A landscape with many valleys, sampled at points; each row gives a point and its height.
From any point a ball takes the steepest step (drop divided by distance) to one of its 2 nearest points. It stops when none of these is lower. Distance is the straight distance between rows; heights are no part of it.
Z_684 height 28.2: [148 140 165 101 163 135 108 161 117 131 118 191 139 158 111 208 138 125
 163  90 149]
Z_692 height 58.2: [124 128 150 153 113  84 101  96 119  79  90  78 167  59  97 154 178 117
 136 136 143]
Z_526 height 35.0: [166  64  99 121  84 156 102 149  96  89 158 128 143  58 137 107 103 148
 103 115 152]
Z_148 height 46.4: [137 125 153 119 147 138 177 111 130 149 107 151  91 138 112  99 144 141
 100 121 141]
Z_759 height 41.5: [139 175 157 178 232 146 125 136 120 146 139 133 131 149 135 106 138 149
 110 114 150]
Z_505 height 21.4: [104 110 101 151 141 155 148  90 118  77 167  57 148  59 152 102 104  88
 130  85 152]
Z_814 height 48.3: [112 155 124 131 221 130  91 129 166 144 123 145 140 121 153  87 156 162
 144 118 111]
Z_450 height 44.5: [142 149 157 161 214 144 147 155 120 168 111 159 118 161 131  92 132 174
 105 121 134]
Z_834 height 19.8: [153 145 151 202 199  77 201 112 147 138 138 112 150 128 156 116  92 105
  86 120 156]
Z_515 height 78.1: [141 157 154 117 135 135  67 178 123 161 124 154 137 182 101 181 166 161
 151 137 118]
Z_231 height 79.8: [131 172 207 138 192 166 124 154  87 165 115 177 103 168  86 150 136 163
 143 122 141]
Z_564 height 24.3: [ 93 138  69 110 136 145 128 139 158 127 157 100 128  82 175  75 104 122
 149 103  99]
Z_864 height 27.3: [145 100  89 155 114 140 108  94 106  75 169  94 165  85 167 109 101 127
 116 103 126]
Z_149 height 47.3: [134 105  94 113 118 119 107 162  96 160  81 205 134 119  87 161 157 127
 170 165 140]
Z_119 height 29.4: [116 134 108 151 108 121 150 119 187 144 156  85 156 114 196  90  81 119
 133 108  82]
Z_254 height 39.1: [151 135 197 136 154 128 120 105 118 118 120 140 143 163 117 222 143 104
 139  63 169]
Z_434 height 78.9: [122 165 122 133 114 136  60 168 158 162 138 138 154 183 127 151 170 156
 138 121 104]
Z_195 height 25.7: [160 147 173 171 179 162 114 140 121 146 157 146 181 188 129 190 133 148
 110 113 151]
Z_883 height 66.7: [127 144 192 106 103 135 131 115 110 129 111 133 102 180 109 182 152 122
 131 113 153]
Z_702 height 27.0: [100 156  90 118 136 126 144 130 187 154 142 110 126 119 176  97 108 117
 144 113  74]
Z_176 height 73.3: [ 82 144 131  69  94 131 143 126 126 121 130 117  84 143 109 126 124  88
 165 150 110]
Z_951 height 36.2: [151 103 125 161  69 151 176 107 138 113 160 110 147 150 147 121  99 133
  71 116 145]
Z_756 height 64.7: [ 76 112 111  90 136 112  88 117 123 109  90 152  95  55  82  93 135 141
 176 172 126]
Z_727 height 32.4: [ 70 139 133  78 120 117  98  86 130 108 114 106  70 115 115  99 148 134
 143 140 116]
Z_244 height 29.5: [138 127 191 139 179 102 112 127 104 131  71 134 144  96  98 181 168 122
 148 119 167]
Z_97 height 31.2: [167  78  92 141  88 131  95 105 111  88 152 108 162  74 131 121 109 142
 102 126 118]
Z_171 height 57.1: [144 116 107 107 102 117 198 194 161 197 116 148 127 143 143 122  45  94
 109 145 106]
Z_994 height 26.6: [117 126  99 118 139 131 113 109 139 107 142 116 129 100 147  93 138 141
 121 125 112]
Z_418 height 48.2: [147 128 172 103 138 125 214 142 148 183  98 159  90 144 126 145  81  90
 138  99 152]
Z_840 height 42.0: [108 175 116 118 142 109  89 130 156 140 132 125  98 154 150  80 160 174
 122 136  78]
Z_202 height 24.5: [165 135 197 110 131 107  95 165 115 128  95 189 152 139  94 222 149 138
 151 104 151]
Z_506 height 55.2: [117 126 154  98  98 130 158 113 117 145 107 156  63 153  89 109 146 150
 109 172 143]
Z_836 height 68.2: [132 178 143 216 160  77  78  98  78  85 141  84 137 135 136 128 149 144
 119 155 169]
Z_235 height 43.0: [143  86 123 116 101 143 141 114  87 113 133 159  88 108 102 115 131 142
  93 144 159]
Z_2 height 79.0: [ 82 101  69  75 144 159 119 169 101 128 113 158 116  73 101 143 113  75
 200 162 111]
Z_825 height 22.0: [148 161 173 185 158 149 115 147 153 151 168 124 187 195 149 165 119 147
 138  86 122]
Z_86 height 47.5: [150  98 108 163 148 132 187 113 167 140 177 121 182 125 157 128  90 114
 111 108 147]
Z_204 height 38.9: [135 141 167  95  60 132 173 112 141 134 135 110 107 184 120 180 122  97
 140 101 141]
Z_277 height 34.1: [153 127 127 142  99 127 110  83 101  52 155  78 127 103 164  77 107 156
 106 125 101]
Z_948 height 21.2: [144 125  95 135 171 121 138 115 159 111 148 118 150 118 176  83 119 151
  97 127 102]
Z_64 height 80.4: [106 183 185 179 154 105 167  87 154 135 107  72 120 165 160 107 134 108
 116 108 124]
Z_805 height 41.7: [145  62 109 141  76 151 131 111 106 102 133 135 157  94 102 159 133 128
  73 133 178]
Z_529 height 26.9: [141 120 119 133 129 119  79 150 114 158 121 171 133 153 108 136 171 179
 117 150 125]
Z_250 height 36.7: [181 108 119 154 124 124 149  90 122  69 164  90 131 112 182  80  82 158
  90 124 108]
Z_340 height 38.4: [118 176 141 157 132 107 112 108 146 127 133  90 111 153 155  71 150 162
 106 117  88]
Z_216 height 45.9: [144 187 210 174 117 127  72 139 115 137 145 121 163 188 100 198 156 144
 131  98 128]
Z_154 height 62.9: [103 108  66  92 156 137 133 130 102 153  96 206  91 122 107  92 128 136
 161 167 126]
Z_484 height 11.9: [174  95 131 168 163  83 124 149 107  84  98 124 196  59 100 141 177 136
 113 162 142]
Z_460 height 77.2: [154 147 117 179 153 111 108 116 128 111 147 116 165 141 151 119 143 163
  99 113 114]
Z_164 height 61.9: [149 158 162 190 204 116  73 149  60 123 134 142 142 118 124 121 161 178
  84 165 134]
Z_517 height 45.6: [155 119 115 189 118 116 176  91 141 125 169 108 187 143 161 140 109 115
  89 109 144]
Z_336 height 39.7: [116 120  98  97  95 114  89 144 146 143 107 126 146 109 119 162 148 111
 170 145 110]
Z_475 height 59.5: [126 115 114 124  78 137 190 152 173 168 153 108 139 155 138 154  73  92
 124  98 125]
Z_47 height 55.7: [127 148 169 143 119  99 175 115 182 185 105  92 125 102 144 132  51  77
 119  97 124]
Z_909 height 70.1: [126 155 165 117 117  92 175 134 171 167 100 113  85 153 136  89 108 147
 103 131 104]
Z_548 height 16.4: [128 159 150 134 166 137 113 127 155 139 153 127 175 161 150 176 135  96
 172  76 142]
Z_975 height 36.1: [128 120 124 102  48 133 132 124 140 130 153 109 131 182 120 189 122  93
 140 119 135]
Z_361 height 78.2: [105 105  72  92 100 136 103 168  91 126 104 172 129 105  81 133 136 101
 177 197  86]
Z_44 height 53.8: [130 151 156 145 200 101 169  98 140 135 105 114  91 121 154  70 124 147
  94 113 118]
Z_20 height 37.4: [152 103  90 119 102 125 166 160 144 146 130 177 123 150 152  87 119 169
  84 144 114]
Z_465 height 77.9: [112  92  50  92  89 147 110 169  89 129 130 193 105 138  99 115 115 120
 145 202  92]
Z_130 height 45.8: [145  70 142 111 118 143 122 101  81  92 124 159  83  90  99  90 133 186
  98 162 140]
Z_51 height 21.3: [ 99 141 100 127 147 138 136  99 158 104 146  70 115  79 159  67 102 108
 137  97 100]
Z_607 height 32.2: [131 145 132  87 183 122 105 139 135 164 112 173 154 157 118 188 141 116
 188  93 145]
Z_348 height 4.9: [166 115 117 169 222 102 149 137 135 132 137 135 158 129 165  84 115 155
  69 121 131]
Z_379 height 62.4: [153 139 157  93  97 129 144 147 128 157 111 162  84 197 115 166 143 127
 131 147 123]
Z_304 height 57.4: [111 160 164 108 155 133 116 145 124 162 103 163  71 170 101  93 174 156
 131 145 129]
Z_747 height 20.2: [101 119  80  74 118 163 124 155 127 132 132 143 145 109 132 179 112  37
 186 125 122]
Z_439 height 49.5: [141 102 120 107 158 113 103 154 125 160  83 183 141  99  85 163 168 132
 161 133 136]
Z_992 height 47.9: [121  90 119 106 118 173 156 117 113 124 140 100 127 100 122 137 103  92
 136 105 170]
Z_477 height 71.9: [145 135 147 119  98  99 158 124 156 132 120 116  74 137 143  55 107 170
  87 143  89]
Z_750 height 47.4: [150 145 157 154 188 110 151 163 134 166 118 151  99 146 152  70 116 187
  72 133 112]
Z_29 height 61.8: [122 109 106  98 141 144 117 137 102 170  76 203  75 147  89 127 149 135
 167 173 143]
Z_259 height 32.0: [150 147 185 138 188 152  89 150  98 143 119 174 146 139  96 180 158 139
 152 106 148]
Z_782 height 20.3: [150 119 174 109  98 126 107 160 117 139  91 173 127 149  80 201 167 127
 157 141 149]
Z_611 height 43.1: [110 163 151  84 109 131 165 116 154 133 119  83  97 161 128 160 122  89
 151  99 131]
Z_931 height 13.9: [ 89 130  80 107 106 166 108 137 145 143 155 105 161  93 150 160 107  81
 180 102 127]
Z_587 height 40.0: [123  75  62 104 143 166 124 142 114 136 147 145 152  68 125 141 108 122
 148 110 154]
Z_743 height 26.3: [145 120 153 173 173 104 194  94 122 126 125  91 127 112 145 112  92 103
  85 119 164]
Z_823 height 49.9: [102 189 173 134 139 126 117 139 147 155 115  97 110 191 132 128 150 138
 134  98 113]
Z_507 height 57.8: [100 144 153  88  89 124 174 144 137 148  96 153  59 172 104 108 125 106
 120 176 120]
Z_555 height 70.7: [ 93 114  84 108  61 166 162 173 140 130 169 120 134 165 138 140  85  73
 142 145  91]
Z_933 height 42.7: [125  70 114 106 121 152 130 125  91 117 101 179 100  66  75 133 124 125
 153 160 170]
Z_802 height 34.2: [137 110  91 118  39 151 110 147 132 141 143 121 143 161 109 166 128 122
 131 145 120]
Z_111 height 52.7: [111 106 126  87 137 133 119  88 110 106 122 136  78  83 112  55 133 149
 122 138 116]
Z_934 height 63.8: [135 180 164 194 199 126  82 128  94 111 141 124 122 140 132 104 145 183
 104 147 118]
Z_979 height 47.2: [148 152 163 172  95 121  64 129 135 129 139 120 178 184 118 179 169 156
 135 117 114]
Z_742 height 55.0: [123  93 128  98 146 140 115  92  97  65 136 115 100  57 123  73 114 142
 115 129 132]
Z_136 height 39.8: [110  87  73 113  62 141  78 176 110  95 153 124 142  79 112 128 121 131
 141 146 116]
Z_690 height 65.4: [122 190 170 187 191 104  94 108 105 109 142  83 125 158 138 102 152 146
 111 133 135]
Z_965 height 50.1: [119 122 137 102 121 137 160 113 129 121 124 116  94 114 115  78 120 147
  98 141 121]
Z_737 height 24.4: [126 127 106 172 134 134 139  81  98  58 162  71 150  74 177 103  78 106
 115 108 141]
Z_376 height 14.9: [134 105 151 108  89 104  94 163 130 127  90 156 146 114  63 185 168 150
 152 168 134]
Z_308 height 75.2: [104 130 112  75  88 126 145 155 119 150 118 139  96 199 112 142 133  79
 143 179  68]
Z_246 height 58.3: [123 157 184 141 109 106 148  93 125 131 116  89  81 159 119 106 156 149
  80 126 137]
Z_522 height 37.8: [121 109 127 114 170 135 142  93 106 124 105 158 116  83  96 111 146 142
 113 142 169]
Z_435 height 10.6: [107  97  65 126  99 180 134 160 150 134 182 110 166  90 171 136 100  87
 158  98 126]
Z_198 height 20.8: [ 85 136  96 112  70 144  96 135 137 106 166  78 115  91 142  90 119 118
 149 123  99]
Z_334 height 48.1: [146  91 122 114 119  98  93 156 112 131  76 200 127  79  86 102 171 185
 141 177 121]
Z_561 height 40.4: [123  89 108 103  65 156 148 141 105 111 145 132  96 115  99 118 102 124
 105 128 160]
Z_588 height 38.7: [ 94 150 158  98 137 107  88  95 140 124 106 143  84 126  92 102 175 152
 138 157 118]
Z_275 height 37.5: [127 121  84 171 136 121  92  94 139 116 147  96 209  78 153 159 144 115
 126 113 128]
Z_168 height 69.8: [112 141 116 131  53 142 169 145 159 135 157  74 124 124 144 112  98 100
 127  94 110]
Z_79 height 60.9: [108 123 147 144 103 117  95  77 105  75  96  59 129  52  96 125 149 117
 137 123 135]
Z_618 height 53.5: [153 104 181 166 146 123 105 179 104 150  79 175 158 121  80 170 168 171
 128 143 151]
Z_886 height 45.7: [120 117 150 107 120 107  93  93 124 102 114 148  96  99  98  98 159 183
 110 165 136]
Z_38 height 49.3: [140 149 136 166 190 121 142 170 165 156 148 142 133 159 163  72 125 188
  99 120  97]
Z_181 height 52.3: [138 140 155 179 116 100  69 140 106 109 113 101 170 118 111 151 172 160
 120 148 122]
Z_113 height 11.1: [115 152 123 151 158 137 108  92 164 131 135  99 180 143 161 145 144 105
 160  97 118]
Z_134 height 34.0: [124 118 124 109 109 114  83 133 125 139 111 151  96 168 108  98 166 179
 106 179 112]
Z_598 height 23.3: [ 76 125  95  78 130 135 100 129 121 125 119 109 104  72 101 134 132  84
 179 140 117]
Z_720 height 60.7: [137 107 106 126  99 149 151 130 164 149 164 117 163 158 146 181 101 110
 134 103 146]
Z_950 height 64.1: [140 134 176 181  99 111 160  65 111 108 123  93 123 172 132 130 132 110
  77 115 166]
Z_127 height 37.3: [154  68 119 109  68 116  91 146 100 114 128 172 118 108  88 123 136 174
  96 171 128]
Z_848 height 20.9: [148 106 135 131 101 118 101 165 119 142 107 169 158 124  89 151 165 160
 114 167 140]
Z_721 height 22.2: [156 108 164 164 163  95 122 148 114 116  88 121 174  82  92 174 179 123
 136 139 142]
Z_804 height 50.0: [137  84 103 137 147 172 170 113 104 118 141 127 148  83 108 136 109 111
  99 113 178]
Z_916 height 79.2: [126 169 136  74 147 134 167 135 166 150 125 153 106 164 167 176 111  67
 171  86 121]
Z_982 height 37.9: [157  97 109 174  92 132 172 122 134 103 160  92 165 106 167 111  73 133
  94 105 127]
Z_178 height 65.8: [139 135 157 191  74 120 135  67  93  71 134  68 144 149 136 132 138 135
  77 128 143]
Z_374 height 13.6: [147 146 146 190 223  89 161 128 153 147 135 102 150 132 160  76  99 126
  90 116 134]
Z_443 height 51.7: [101 160 133 133 200 112 161 108 158 142 122 107 118 113 151  90 113 124
 124  98 124]
Z_998 height 17.2: [ 96 132 103  91  95 148 103 140 136 112 134 105 148  91 117 181 124  58
 184 130 124]
Z_249 height 77.5: [138  95  76  99  83 138 116 163 104 146 113 202 116 145  97 114 135 148
 114 190 134]
Z_874 height 30.3: [166 130 153 152 143 138 145 134 141 139 161 125 159 179 131 170 128 121
 114 105 161]
Z_430 height 39.6: [157 136 114 194  93 106  90  73 108  62 153  85 158 139 176 127 126 155
 104 134 129]
Z_55 height 51.8: [159  80 142 141 164 131 113 183 100 149  79 194 155 103  84 187 167 146
 163 135 162]
Z_972 height 38.1: [133  77  91 107  57 159 121 156 121 113 167 128 151  89 107 146 106 111
 126 124 137]
Z_658 height 46.9: [118 192 179  98 121 119 138 117 162 150 116 103 101 186 140 153 145 106
 156  88 123]
Z_141 height 32.6: [151  96 115  99 135 123 166 163 129 140 121 146  93  83 148  43  62 168
  94 142 105]
Z_630 height 36.0: [163 129 173 143 150 136 183 137 145 170 120 154 134 167 132 152 124 124
 109 104 153]
Z_716 height 69.0: [ 93 149 135 133  69 153 149  93 140 122 137  72 129 120 150 108  99 111
 154  87 114]
Z_60 height 67.4: [130 153 201 134 123 103 197 119 158 173  86 106  71 150 120 112 101 112
 100 120 131]
Z_817 height 79.7: [119 200 167 198 146  94 154  88 133 105 136  77 152 182 162 115 132 113
 131 106 139]
Z_427 height 40.2: [154  87 100 124 110 140 162 142 134 108 157 115 128 100 165  94  71 159
  87 112 128]
Z_826 height 51.3: [119  99 153 106 102 116 102 120 110 131  97 157  87 129  80 129 165 152
 114 172 154]
Z_897 height 60.0: [116 139 153  91 141 132 122 138 110 159  91 203  64 183  90 114 163 150
 147 183 128]
Z_520 height 42.3: [118 118  79  94 148 158 127 118 138 149 130 146 154  98 120 155 127 104
 171 119 140]
Z_977 height 34.9: [182  82 110 110 132 128 167 150 131 139 139 175 116 115 164  66  97 184
  88 149 108]
Z_87 height 74.0: [124 179 145  99 152 120 134 164 173 166 126 159 121 210 152 158 129 120
 157 107  94]
Z_247 height 68.1: [108 143 111 156  65 129 125  74 143 101 139  76 147 132 153 113 113 133
 112 103 109]
Z_667 height 27.2: [ 82 124 108  73 106 146 110 128 131 112 136 104  88  86 110  96 132 113
 148 154 126]
Z_81 height 55.9: [156 127 175 172 157 112  72 167  78 133  97 166 138 118  93 134 178 179
 123 158 134]
Z_535 height 76.0: [110 144 100  93 105 131 158 157 136 157 113 169  92 195 120 125 130 129
 122 160  89]
Z_471 height 59.1: [ 84 136  85 107  98 142 183 218 122 147 147 104 103 142 153 108  69  53
 149 133  84]
Z_858 height 75.4: [139 172 170  84 167 129 139 162 138 158 112 174  99 191 134 162 150 130
 158 104 128]
Z_298 height 22.6: [178  84 122 175 125  93  94 136  98  70 116 135 176  64 117 132 144 160
 101 151 130]
Z_183 height 20.1: [ 57 117  94  79 101 164 101 166 108 107 149  96 112  79 126 119 125  70
 187 138 112]
Z_189 height 39.2: [117 137 143  59 162 113  99 137 118 134  97 212 109 144 120 191 141  95
 199 118 142]
Z_538 height 71.8: [109 132 146  73 114 134 154 105 114 131 114 131  63 143  87 144 144  87
 167 143 148]
Z_170 height 58.6: [136  85 109 136  76 146 205 190 162 177 139 140 135 139 131 141  62 102
 101 124 133]
Z_827 height 70.3: [112 120 100 120  25 151 174 174 146 129 167  89 115 165 133 107  88  98
 119 122 101]
Z_497 height 44.1: [151 121 124 203 112 107 133  91 117  96 155 104 186 151 159 157 122 113
  98 119 177]
Z_378 height 40.9: [130 108 149 120 132 120  95 112 125 129 107 122 143 106  95 177 154 115
 129 128 150]
Z_421 height 39.4: [137 120 117 182 119 126 100  83 139 103 129  91 224 115 153 186 130 100
 144  99 147]
Z_447 height 72.7: [116 174 122 101 130 128 114 153 176 154 129 125 128 176 152 121 138 134
 140 123  83]
Z_413 height 5.0: [101 164  95 148 132 139 103  88 159 104 141  76 158 119 159 114 140 125
 150  92 103]
Z_730 height 78.5: [141 174 214 131 157 150 111 144 115 150 124 145  93 191 107 162 161 152
 128 120 135]
Z_894 height 77.0: [134 183 177 104 156 135  88 169 124 170 123 174  99 189 107 150 164 143
 156 125 111]
Z_458 height 71.6: [111 153  90  93 119 145 110 150 168 149 143 147 142 165 163 167 136  85
 167 130  96]
Z_835 height 42.6: [134  69  99 119 131 177 158 152 117 109 169 128 124  75 159  69  75 133
 112 104 148]
Z_297 height 45.1: [107 131 117  78 171 139 128 117 127 154 109 140 111  95 118 151 134 104
 173 110 145]
Z_372 height 44.2: [154 186 216 176 142 145 125 127 113 124 154 122 138 191 113 192 140 137
 120  98 135]
Z_813 height 71.1: [ 92 131  77 110  75 151 121 155 148 138 157 113 153 165 159 158 121  69
 153 136  83]
Z_431 height 22.9: [ 99 111  70  80 138 161 148 167 115 149 135 168 121 136 135 156 111  71
 189 142 109]
Z_13 height 58.5: [119 154 153 164 148  96 187 107 165 150 120  75 137  94 152 108  67  92
 119  83 118]
Z_755 height 45.0: [122 105 131 112 114 148 140 104 117 126 128 117 119 125 105 156 144 111
 121 125 160]
Z_510 height 36.9: [139 151 155 153 214 140 122 125 108 148 124 154 142 134 109 142 142 136
 147 111 148]
Z_384 height 32.5: [135 110  75 120  84 153 117 154 154 151 154 143 151 166 133 140 130 143
 104 140 114]
Z_844 height 58.0: [109 105 145 111 127 116 103  76  97  81 118  94 100  54  90 105 137 127
 122 136 146]
Z_351 height 78.6: [ 98 119  81  75 126 123  93 161 108 135 104 170 151 104 113 163 126  73
 189 167  96]
Z_243 height 40.3: [148  59 107 121 129 137 117 128  90 106 101 172 132  32  72 129 124 152
 129 138 167]
Z_534 height 25.8: [ 96 114  70  78 109 154 136 157 120 127 134 153 118 122 122 113 112 111
 158 152 114]
Z_911 height 30.4: [143 114  83  94 104 130 148 186 126 131 138 157  95 116 147  62  82 150
 110 160  93]
Z_75 height 30.6: [129 103  61 110 106 142 134 184 145 147 148 162 140 151 142 112 112 129
 115 156  86]
Z_915 height 64.9: [117 149 151 106  94 122  99 125 129 138 120 141 116 181 109 165 154 117
 138 143 132]
Z_285 height 63.0: [107  99 125 100 134 131 138 101  95 155  84 212  66 114  70 121 152 109
 170 183 153]
Z_239 height 74.3: [ 85 174 114  75  95 126 119 132 129 135 111 110  93 180 126 133 150  77
 165 167  80]
Z_22 height 42.4: [112 114 128 104 177 144 166 101 120 152 100 171  76 107  94  87 146 138
 137 134 155]
Z_253 height 83.2: [137 167 206 155 197 111 185 107 159 146 111 113 123 159 150 141 109 116
 132  75 139]
Z_10 height 17.6: [ 66 121  68  93 119 169 106 190 119 111 165 121 124  79 145  84 108  78
 170 124 110]
Z_83 height 55.3: [139 131 150 183 125  73  84  97  95  85 109  89 155  92 118 151 163 129
 114 154 142]
Z_321 height 49.6: [132 153 148 157  87 107  47 129 128 112 115  93 153 156 115 141 178 172
 113 127 104]
Z_636 height 38.8: [198  83 101 151 165 128 162 114 107  92 159 120 131  98 176  73  91 166
  87 137 117]
Z_666 height 57.2: [106 121 123 120  99 131 181 182 161 163 133  94  98 109 142  89  57  93
 114 118 115]
Z_847 height 14.3: [ 77 109  64 106 115 174 147 178 125 135 170 120 136  83 141 116  94  90
 170 102 134]
Z_185 height 41.8: [128 119 131  64 122 124 124 141 113 132 108 194 123 160 105 215 122  83
 186 131 133]
Z_656 height 69.2: [127 149 181  84 108 128 172  96 127 135 114 123  86 160  91 145 151 102
 123 121 164]
Z_774 height 15.8: [107 133  99 134 162 135 133  73 134 107 142  82 135  76 146 118 120  97
 133 104 127]
Z_822 height 58.4: [102 132  99  98 111 137 185 180 149 173 139 122 121 124 146 121  73  70
 150 116 112]
Z_159 height 40.1: [133  70 114 124  54 139 128 132 111 122 129 152 138 108  78 156 134 143
  99 157 145]
Z_272 height 67.1: [113 129 134 166  78 130 118  61 111  70 128  63 141 110 139 116 117 120
 108 117 140]
Z_267 height 35.3: [151 123 206 117 165 127 127 102  97 109  88 142 124 135  94 207 153 104
 142 111 175]
Z_778 height 61.7: [122 155 175 156 113 112 149  66 107  92 118  79  93 160 123 104 153 120
 105 132 166]
Z_543 height 16.5: [103 133 105 129  81 119  67  99 139  75 150  72 113  91 148  84 128 145
 137 120  81]
Z_604 height 41.0: [153 107 118 195 138 112  91 114 128 109 125 109 210 123 129 194 149 128
 127 120 142]
Z_761 height 14.4: [140 112 106 157 195 123 149 117 151 134 145 144 175 121 163 116 124 144
 103 109 134]
Z_124 height 52.0: [142  99 112 145 177 150 190  93 121 117 140 111 127  87 143 122  91  98
  93 106 175]
Z_391 height 63.6: [102 100  89  79 136 126 100 124 108 136  98 185  74  87  94  77 131 159
 165 174 112]
Z_126 height 81.6: [126 160 181 148 146 118 158  97 148 139 124  87 135 166 141 146 135 112
 131  81 135]
Z_661 height 73.2: [153 131 148 128 127 111 140 131 127 130 121 140  93 151 150  68 139 185
  73 150 104]
Z_25 height 30.5: [134 147 124 161 135  99 142  66 123  60 137  73 113  92 179  70 113 144
 109 122 111]
Z_952 height 64.2: [117 138 170 129 131 108 188 101 142 138 115  81  96 124 122 105 107 105
 110 101 135]
Z_238 height 34.3: [138 116  97 138  74 152 163 143 157 147 160 118 138 157 148 121 101 140
  84 128 119]
Z_613 height 38.2: [121  97 125 118  42 162 149 135 129 124 149 105 113 138 119 157 111 106
 115 110 148]
Z_88 height 23.0: [162  91  96 142 193 139 124 112 123 127 126 156 148 102 142 111 123 146
  86 135 150]
Z_833 height 79.3: [125 187 161 221 172 114 118 101 115 109 157  92 169 179 166 145 133 144
 125 112 139]
Z_762 height 44.9: [128  85  91 105 126 115 105 138 106 134  91 185 123  82  83 127 148 150
 153 178 152]
Z_23 height 71.7: [118 162 137 125 107 107 146 146 176 168 123 106 111 175 151 102 107 140
 126 120  83]
Z_289 height 42.5: [157 143 175 106 162 127 194 148 143 196  99 166  97 178 121 125 113 130
 121 124 153]
Z_135 height 39.3: [123 138  94 108 100 118  55 135 149 128 132 140 125 151 133 104 160 172
 117 159 100]
Z_763 height 41.4: [129  95  79 118  83 124  85 172 134 133 124 140 161  93 114 150 154 133
 132 145 111]
Z_161 height 36.6: [114 117 123 114  88 106  97 134 131 118 104 108 143  76  82 163 159 124
 146 130 129]
Z_197 height 30.9: [159  90 111 124 178 121 140  92 100 100 128 157 106  82 127  87 128 155
  95 131 150]
Z_799 height 27.1: [125 153 113 183 153 108 143  59 116  77 147  59 151 107 190  95 108 107
 116 109 139]
Z_426 height 43.4: [170 110 108 191 156 120 128 102 119 121 154 111 182 129 140 185 134 113
 111 104 168]
Z_30 height 50.4: [147 140 145 133 171 102 180 136 155 157  99 138 105 121 141  78 102 146
  70 122 115]
Z_645 height 53.7: [118 163 182 128 135 122 132 124 148 143 111 122  76 185 118 107 163 158
 110 135 121]
Z_264 height 34.4: [120 163 157 177 132  99 125  68 140  82 130  66 101 137 176  76 141 156
 110 112  98]
Z_99 height 10.8: [ 78 156 105 134 105 119  61 100 159 107 131  70 146  90 159 105 147 120
 156 115  90]
Z_622 height 48.6: [ 99 136 131  97 195 138 157 106 150 150 106 113 104 101 130 116 127  97
 151  93 129]
Z_625 height 75.3: [154 127 131 144 149 117  95 113 124 108 141 138 123 140 148  88 151 180
  79 133 119]
Z_490 height 35.8: [147 138 122 180 110  93  61 103 103  80 139  99 167 126 148 110 148 179
 113 145  99]
Z_863 height 45.2: [106 154  91  93 180 127  92 129 164 151 118 132 127 134 143  83 158 149
 145 130  85]
Z_920 height 19.7: [139 174 166 171 149 144  83 133 134 123 157 127 194 177 141 198 133 132
 160  73 135]
Z_77 height 42.2: [158 135 127 213 120  83 121  90 103  77 161 106 156 163 169 131 114 141
  82 151 160]
Z_942 height 72.5: [117 139  84  80 140 133 142 145 145 180 139 147 131 157 148 140 124 113
 147 132 115]
Z_798 height 35.9: [113 170 130  75 177 137 103 138 136 159 107 179 108 150 117 161 150 115
 198 121 130]
Z_868 height 51.9: [140 143 107 136 227 125 101 128 118 143 135 172 141 123 140  86 147 183
 116 125 135]
Z_623 height 32.1: [113 122 106 111  86 128  88 108 134 100 124 111 130 103 116 124 144 135
 124 136 127]
Z_288 height 41.9: [154 169 210 133 148 141 149 134 130 134 140 143 129 196 122 205 126 106
 143  73 146]
Z_540 height 59.9: [110 132 148  68  85 133 168 141 109 143 111 172  68 198  99 159 131 112
 146 165 125]
Z_54 height 36.8: [139  83  73 138  73 170 128 129 138 126 168 120 169 117 133 152 115 115
 104 115 140]
Z_590 height 41.6: [ 93 133  80  84  69 134  95 147 122 124 129 128 129 142 107 154 137  97
 164 164  86]
Z_634 height 76.8: [122 108 103  99  84 144 135 148 112 144 121 176  87 180  97 134 133 128
 108 184 122]
Z_283 height 29.7: [147 122 127 141 106 100  63  98 111  83 130 107 136  89 129 101 159 175
 135 148 103]
Z_554 height 59.2: [144 130 160 173 178 104  77 127  79 103 106 135 129 107 119 126 176 157
 101 167 150]
Z_919 height 31.6: [122 140 117 190 130 117 158 110 196 130 166 102 201 118 194 103  99 103
 131  94 103]
Z_310 height 61.1: [124 149 155 153 161 113 193  70 151 124 117  81 128 106 151 128 108  99
 124  88 149]
Z_985 height 37.7: [147  60  83 111 114 156 120 143 103 119 142 140 144  57  99 129 113 141
 119 137 164]
Z_669 height 28.3: [118 110  72  88 123 136 134 139 125 137 143 156 113 122 144  91 112 151
 125 157 102]
Z_811 height 66.9: [132 170 172 199 168  86 121  88  82  77 130  90 100 161 137 115 157 135
 103 147 161]
Z_537 height 22.3: [126 112 113 116  84 113  60 110 103  60 143  81 134  61 132 101 124 154
 133 148 100]
Z_892 height 35.1: [134 110  74 140  92 143  87 121 138 120 147 107 183  94 139 142 126 124
 134 107 126]
Z_790 height 31.5: [172  88 117 126  92  99  72 133 100  87 120 145 152  90  99 125 145 171
  95 162 130]
Z_137 height 77.4: [143 154 168  91 173 128 179 132 153 154 123 154 112 181 149 176 120 111
 154  89 150]
Z_456 height 44.0: [125  82  73  95 156 165 162 172 122 121 160 139 111  55 154  67  73 139
 152 106 122]
Z_745 height 78.4: [143 144 144 193 177 123 104 122 120 121 145 107 173 170 132 135 138 132
 109 111 142]
Z_80 height 52.2: [139 143 163 108 118 107 203 140 169 177 100 105 113 138 124 138  71  86
 140  97 131]
Z_8 height 55.5: [122 127 117 103 102 117 188 158 170 178 100 127 103 135 117 106  81 107
 111 132 115]

Where does a ball stop that starts at each point below?
Z_634 -> Z_435
Z_942 -> Z_645
Z_835 -> Z_435
Z_13 -> Z_413
Z_692 -> Z_484

Call two points neighbours if one is among the 2 nearest of the other. Go from one point of each pair to the other, from neighbour to neighbour, staying as low as possible. Name the highest point that can't be avoided.
Z_892 and Z_348 -> Z_763
Z_413 and Z_25 -> Z_427
Z_376 and Z_25 -> Z_840
Z_413 and Z_435 -> Z_667
